Each row is a point on a landscape with many valleys, with its height.
A ball rolls from a point to the lowest of its 2 nearest points, and stops where none of them is lower. Distance is the straight distance between rows; heights are no part of it.
z695 (h 196): 110 114 123 144 113 160 115 129 117 112 136 147 127 127 132 146 144 139 124 124 103 116
z605 (h 318): 142 112 140 125 177 140 118 118 120 158 100 80 120 127 118 96 120 99 108 88 130 136
z684 (h 514): 155 142 123 155 128 138 111 145 120 129 151 158 135 115 137 140 99 120 163 108 140 125
z935 (h 407): 124 140 130 94 154 123 166 109 134 180 157 90 136 136 94 113 149 126 126 127 141 146
z100 (h 660): 125 127 137 156 117 106 113 129 103 108 111 128 93 132 143 107 139 134 110 116 125 146
z380 (h 417): 117 141 132 102 115 88 143 85 154 131 119 104 131 148 115 126 151 165 114 148 123 128
z145 (h 205): 144 157 141 121 115 110 133 141 128 108 147 152 156 124 144 155 108 126 160 145 153 129
z151 (h 339): 148 114 132 153 115 115 90 136 118 130 144 169 90 118 127 130 116 124 113 112 113 121
z869 (h 381): 134 97 92 135 143 149 143 166 132 117 127 166 131 137 134 135 116 94 143 126 120 139
z943 (h 529): 156 121 126 155 128 153 107 160 100 133 166 159 121 111 115 132 109 114 154 99 132 129
z73 (h 406): 112 149 155 99 106 81 137 82 129 150 136 100 128 161 126 131 159 158 120 147 124 120
z668 (h 132): 123 127 119 145 100 161 111 157 106 110 142 171 129 113 113 147 125 129 126 130 110 114
z222 (h 600): 124 95 104 147 121 153 114 150 131 117 105 153 102 111 111 112 119 133 120 125 105 128
z18 (h 143): 153 129 129 110 113 82 118 111 150 105 135 134 141 148 141 152 102 163 135 139 145 102
z706 (h 704): 106 148 121 83 108 124 159 136 146 124 146 153 150 142 124 144 167 137 144 187 123 139
z327 (h 423): 118 117 111 85 157 129 174 127 143 190 149 93 130 140 76 90 155 116 109 132 134 150
z436 (h 28): 122 131 137 122 102 122 92 170 97 84 125 178 124 121 128 139 120 107 131 153 123 101
z482 (h 290): 127 124 125 127 144 127 162 130 124 119 103 102 116 138 117 108 135 136 118 121 132 145
z90 (h 308): 156 101 111 145 158 144 117 125 162 147 150 132 131 128 130 134 88 121 136 106 130 118
z736 (h 456): 129 128 93 119 161 138 162 120 176 182 132 118 126 105 102 101 132 110 116 145 148 157
z363 (h 525): 111 121 149 134 125 159 117 118 97 142 130 99 133 124 132 133 146 133 114 89 109 111
z409 (h 481): 129 125 113 155 120 151 108 133 140 114 129 149 124 99 120 139 108 139 124 120 127 121
z226 (h 395): 98 114 100 102 123 144 170 123 157 130 127 133 137 133 113 129 156 147 130 162 112 135
z620 (h 698): 99 134 127 81 108 121 148 150 141 97 128 158 144 153 135 139 156 131 144 206 125 128
z67 (h 512): 137 117 146 141 135 158 114 124 82 142 154 100 125 120 117 127 131 129 135 73 117 112
z167 (h 364): 104 145 131 101 121 137 160 104 125 131 145 102 153 128 125 134 166 157 120 148 127 142
z54 (h 283): 145 104 133 149 160 152 113 125 143 145 132 114 128 114 117 131 94 128 119 92 122 110
z795 (h 187): 116 150 145 121 109 110 115 165 116 89 123 160 133 120 149 137 134 81 138 171 136 111
z673 (h 464): 117 124 114 154 134 168 111 121 135 133 130 132 127 98 117 126 132 128 111 115 119 133
z458 (h 582): 129 98 121 128 124 114 119 125 149 101 104 132 111 144 127 129 113 153 104 133 125 116
z475 (h 439): 125 122 88 105 159 140 165 126 160 195 143 102 117 122 78 81 144 108 110 143 139 160
z292 (h 561): 131 132 123 134 160 155 132 115 122 177 133 75 129 129 140 101 161 91 122 95 137 154
z547 (h 370): 146 115 127 124 133 108 137 149 140 98 116 154 124 133 128 134 100 137 135 138 139 136
z386 (h 330): 129 140 137 110 137 114 162 104 127 131 106 89 129 117 92 111 140 155 105 133 141 137
z797 (h 433): 141 151 152 146 135 108 126 100 131 171 127 96 130 118 138 124 121 127 140 107 138 136
z717 (h 378): 150 130 130 93 185 137 155 124 128 176 140 72 140 144 100 112 119 111 130 112 146 136
z276 (h 572): 143 102 132 129 118 89 108 113 130 104 122 120 112 155 135 133 104 162 114 112 125 99
z718 (h 253): 136 113 149 133 146 124 107 103 149 150 116 97 129 118 122 120 105 130 112 103 126 117
z814 (h 309): 132 133 108 130 140 133 153 143 123 91 97 123 126 127 113 117 114 150 127 132 140 145
z953 (h 498): 142 133 131 149 116 131 111 144 122 98 130 163 137 107 126 150 101 131 142 120 136 117
z967 (h 687): 103 132 115 115 107 115 125 117 135 83 121 134 128 160 149 137 160 156 122 175 109 129
z288 (h 331): 145 112 99 151 155 150 113 139 142 145 160 155 132 141 139 137 104 106 138 109 132 120
z218 (h 266): 118 122 104 144 111 160 125 179 116 96 108 170 125 91 113 132 121 117 136 138 123 129
z140 (h 485): 126 166 143 113 112 106 146 82 152 165 149 116 145 124 123 132 145 155 123 142 140 133
z406 (h 388): 159 115 136 124 149 101 136 135 139 113 140 137 125 145 133 142 92 142 150 111 143 128
z431 (h 667): 120 139 137 150 106 110 100 102 108 115 104 105 93 128 133 106 143 147 99 119 125 130
z422 (h 181): 128 133 137 159 135 150 113 122 112 127 109 110 113 97 106 105 116 143 107 98 130 132
z123 (h 246): 139 146 136 109 102 107 113 134 127 86 143 164 157 139 145 168 113 132 162 156 147 96
z83 (h 412): 138 126 133 137 139 126 121 119 130 120 129 129 123 126 134 126 111 144 124 108 130 127
z685 (h 349): 135 114 109 122 120 123 139 166 144 88 96 166 128 115 126 129 95 115 131 152 134 130
z444 (h 362): 165 128 122 119 184 132 134 114 140 180 144 82 127 137 121 107 112 105 142 103 159 136
z740 (h 564): 148 103 151 138 121 101 110 129 105 118 135 120 113 155 137 132 100 152 127 92 122 98
z788 (h 496): 133 133 156 135 139 152 108 109 88 172 137 82 142 122 127 127 131 108 133 73 124 116
z758 (h 428): 114 125 122 91 122 85 152 111 160 129 114 113 110 152 97 114 140 163 105 157 125 128
z724 (h 726): 100 113 104 119 95 155 124 162 127 73 92 156 127 118 140 131 137 124 133 170 114 117
z96 (h 273): 144 137 155 162 140 137 109 117 98 166 134 96 110 101 122 102 120 117 133 82 130 132
z272 (h 480): 134 145 154 134 110 138 116 96 94 165 135 77 142 117 143 137 121 131 146 90 128 108
z905 (h 404): 168 113 137 152 155 122 106 118 136 167 150 114 133 125 140 133 81 127 152 86 137 111
z239 (h 708): 107 151 127 112 107 139 147 123 139 108 145 150 151 135 143 147 170 140 135 170 131 137
z302 (h 389): 132 130 121 130 136 148 125 173 138 108 130 186 146 104 127 147 108 73 144 142 132 113
z291 (h 591): 112 113 111 145 116 134 112 127 134 107 98 134 107 119 127 125 122 148 99 130 114 126
z293 (h 739): 100 105 111 98 107 131 145 163 140 95 96 161 132 141 139 142 138 100 138 184 106 110
z338 (h 208): 122 132 115 138 91 157 94 163 118 92 117 175 118 92 103 136 129 120 115 151 118 117
z539 (h 359): 113 140 136 92 128 89 152 97 140 156 102 87 120 140 92 94 167 142 95 134 130 139
z957 (h 328): 125 120 99 117 120 131 152 157 138 79 80 142 128 116 119 123 108 144 139 157 138 140
z128 (h 422): 146 126 117 132 141 138 115 152 149 120 144 180 144 128 140 154 98 99 149 136 135 122
z597 (h 445): 102 113 107 154 121 181 130 131 124 141 114 108 132 99 115 114 144 126 109 116 116 142
z430 (h 274): 132 108 146 121 153 126 141 122 99 139 132 87 122 157 142 123 131 130 125 89 117 117
z735 (h 375): 122 135 153 99 137 98 147 95 137 171 126 87 123 143 118 111 152 129 111 123 127 136
z178 (h 243): 121 106 111 145 143 123 141 127 137 139 124 125 112 151 138 114 146 126 120 120 111 148
z852 (h 405): 117 109 90 136 134 162 156 149 142 117 116 147 134 127 130 123 133 118 132 139 115 145
z725 (h 118): 119 154 142 98 124 111 148 163 129 105 127 162 146 126 144 138 132 94 150 178 141 130
z832 (h 342): 153 129 143 114 183 120 126 112 134 174 106 76 125 130 109 96 111 101 125 97 148 134
z117 (h 494): 135 148 139 132 123 124 135 86 160 161 147 118 148 116 120 143 117 148 134 135 143 128
z347 (h 226): 115 129 128 127 120 125 130 113 120 96 131 118 134 152 139 152 127 159 120 118 115 108
z368 (h 314): 134 127 114 125 117 147 134 184 121 87 95 165 139 101 121 131 107 98 139 160 135 114
z102 (h 468): 130 150 109 114 141 123 164 110 165 176 145 129 139 126 100 113 136 129 121 151 136 161
z650 (h 264): 120 131 124 150 89 133 86 140 115 99 126 172 98 108 115 128 126 138 109 133 118 123
z418 (h 505): 126 137 126 128 117 128 124 101 170 143 137 145 150 125 135 159 118 145 129 150 131 125
z895 (h 680): 102 140 106 128 97 116 97 123 128 80 111 139 124 141 141 128 142 152 119 159 122 119
z273 (h 366): 146 106 135 161 138 119 100 124 141 147 137 154 104 130 143 119 108 119 117 100 115 137
z536 (h 448): 140 149 149 136 145 132 113 92 138 192 129 92 146 103 127 121 110 119 142 108 151 128
z225 (h 623): 119 115 115 149 116 161 121 174 102 117 139 176 111 114 125 129 145 93 124 124 107 140
z208 (h 270): 126 126 123 126 151 116 162 121 136 133 116 124 112 142 137 110 140 127 125 139 132 161
z856 (h 555): 142 110 145 145 121 127 108 139 100 124 152 136 109 140 128 133 120 143 126 94 106 112
z535 (h 547): 118 126 110 134 150 170 149 116 121 154 144 91 133 123 139 119 159 105 123 104 127 143
z486 (h 197): 146 137 129 111 102 93 92 133 139 82 141 147 143 146 150 166 95 155 143 146 151 97
z918 (h 392): 138 137 138 105 158 120 154 112 130 160 126 85 140 126 104 114 127 133 131 112 153 140
z892 (h 673): 114 141 126 141 110 101 100 107 125 99 105 121 113 135 147 126 139 152 112 140 124 131
z768 (h 379): 111 140 116 117 129 149 165 121 142 125 128 125 147 129 118 133 147 150 130 148 126 147
z452 (h 399): 148 124 137 128 149 113 143 119 135 135 139 112 132 139 121 140 111 145 139 111 141 130
z59 (h 134): 135 143 140 134 94 100 90 148 108 83 123 157 125 134 141 139 114 126 137 141 132 116
z630 (h 344): 126 145 153 97 130 97 146 94 129 142 90 70 136 119 97 99 142 134 97 124 146 128
z722 (h 477): 117 154 141 114 114 102 154 99 159 172 152 124 134 123 100 112 155 143 123 150 136 156
z910 (h 693): 100 139 124 97 101 116 129 138 124 76 120 144 136 156 152 142 163 129 133 190 123 123
z777 (h 391): 112 147 154 102 117 85 126 68 130 159 115 78 129 142 127 127 165 137 106 131 124 121
z408 (h 186): 145 130 139 112 116 81 118 91 143 127 130 106 139 143 130 145 106 170 123 130 135 95
z862 (h 225): 145 140 137 168 131 139 101 128 111 140 134 129 117 94 117 111 110 130 131 97 129 134
z170 (h 189): 129 130 136 137 107 116 111 129 106 91 138 139 120 143 147 143 120 149 138 127 128 117
z76 (h 289): 141 121 148 145 157 129 108 113 119 168 123 95 113 127 135 99 117 106 118 83 128 132
z936 (h 719): 105 134 107 117 107 149 147 150 125 90 105 146 146 121 133 134 152 125 136 173 129 139
z132 (h 536): 113 124 134 126 141 170 138 119 121 138 130 86 142 123 132 125 146 126 125 97 124 126
z332 (h 275): 129 113 117 147 151 132 132 119 129 156 145 128 113 151 160 118 142 102 122 101 119 146
z403 (h 441): 152 131 114 131 143 120 122 132 171 135 144 164 147 126 129 149 87 114 149 137 149 136
z35 (h 544): 136 122 135 158 124 145 115 148 87 131 160 142 121 124 131 129 134 129 137 94 117 133
z270 (h 168): 131 165 144 122 113 97 133 140 137 103 127 162 142 119 142 141 114 111 146 171 155 136
z419 (h 295): 135 112 128 139 163 121 145 125 113 140 143 109 125 164 148 124 131 115 135 101 130 142
z507 (h 419): 156 131 146 148 141 115 122 107 124 177 140 101 127 128 149 129 95 132 154 100 146 127
z107 (h 732): 90 125 117 106 96 134 124 168 120 85 97 154 125 131 156 132 152 104 132 183 106 109
z756 (h 653): 127 123 134 142 128 114 127 143 100 114 126 136 100 151 158 119 146 124 126 117 109 144
z809 (h 302): 137 128 135 142 100 125 88 152 103 114 146 184 88 109 112 126 126 120 113 139 104 131
z884 (h 637): 116 124 142 142 107 135 113 171 88 97 131 164 104 127 138 126 142 102 137 129 108 137
z32 (h 463): 143 143 159 118 132 134 106 85 127 178 128 82 154 120 130 137 118 118 133 94 134 116
z674 (h 348): 119 153 144 115 118 129 155 93 108 145 144 89 152 128 137 141 155 150 136 119 133 130
z996 (h 223): 141 118 145 114 132 111 124 97 149 143 122 96 133 134 128 142 111 147 114 117 122 103
z68 (h 387): 151 112 135 162 142 110 98 115 143 159 152 136 118 127 145 127 100 132 136 98 129 114
z872 (h 611): 123 91 114 151 133 150 127 163 115 123 130 156 99 127 128 122 130 115 119 114 102 143
z333 (h 714): 101 159 127 103 102 149 142 145 123 89 125 147 160 123 138 144 170 118 148 184 136 135
z907 (h 425): 109 102 94 139 137 172 150 136 130 131 105 115 129 119 131 114 146 128 119 125 104 145
z438 (h 356): 134 101 86 142 156 154 129 148 149 137 151 156 123 146 146 132 128 86 140 124 124 138
z942 (h 136): 110 133 135 119 114 126 121 187 102 87 111 169 124 117 138 134 125 82 132 155 121 102
z78 (h 332): 117 159 141 126 106 116 134 89 125 128 130 100 145 128 140 139 134 162 129 128 139 127
z603 (h 313): 119 143 140 128 131 124 142 94 131 132 105 96 131 129 126 121 149 151 119 122 134 133
z811 (h 251): 119 115 146 128 129 120 136 115 97 113 134 100 127 163 149 137 144 152 124 102 119 114
z133 (h 353): 122 141 124 125 122 134 135 174 140 107 106 171 154 90 127 138 114 79 148 161 137 121
z45 (h 646): 114 114 127 132 112 124 128 153 94 95 140 152 110 141 156 142 142 118 133 127 110 133

For each start below, name the point where the ball stops.
z380 => z603
z45 => z18
z740 => z18
z724 => z18
z140 => z422
z597 => z18
z717 => z422

Call two points neighbours if one is among the 2 nearest of the other. Go from one point of each pair to the other, from neighbour to neighbour, staying as low as possible. Name the highest point that can't be avoided.
z178, z422 => z673
z668, z436 => z685
z18, z436 => z123
z603, z18 => z706
z178, z725 => z419
z436, z725 => z795
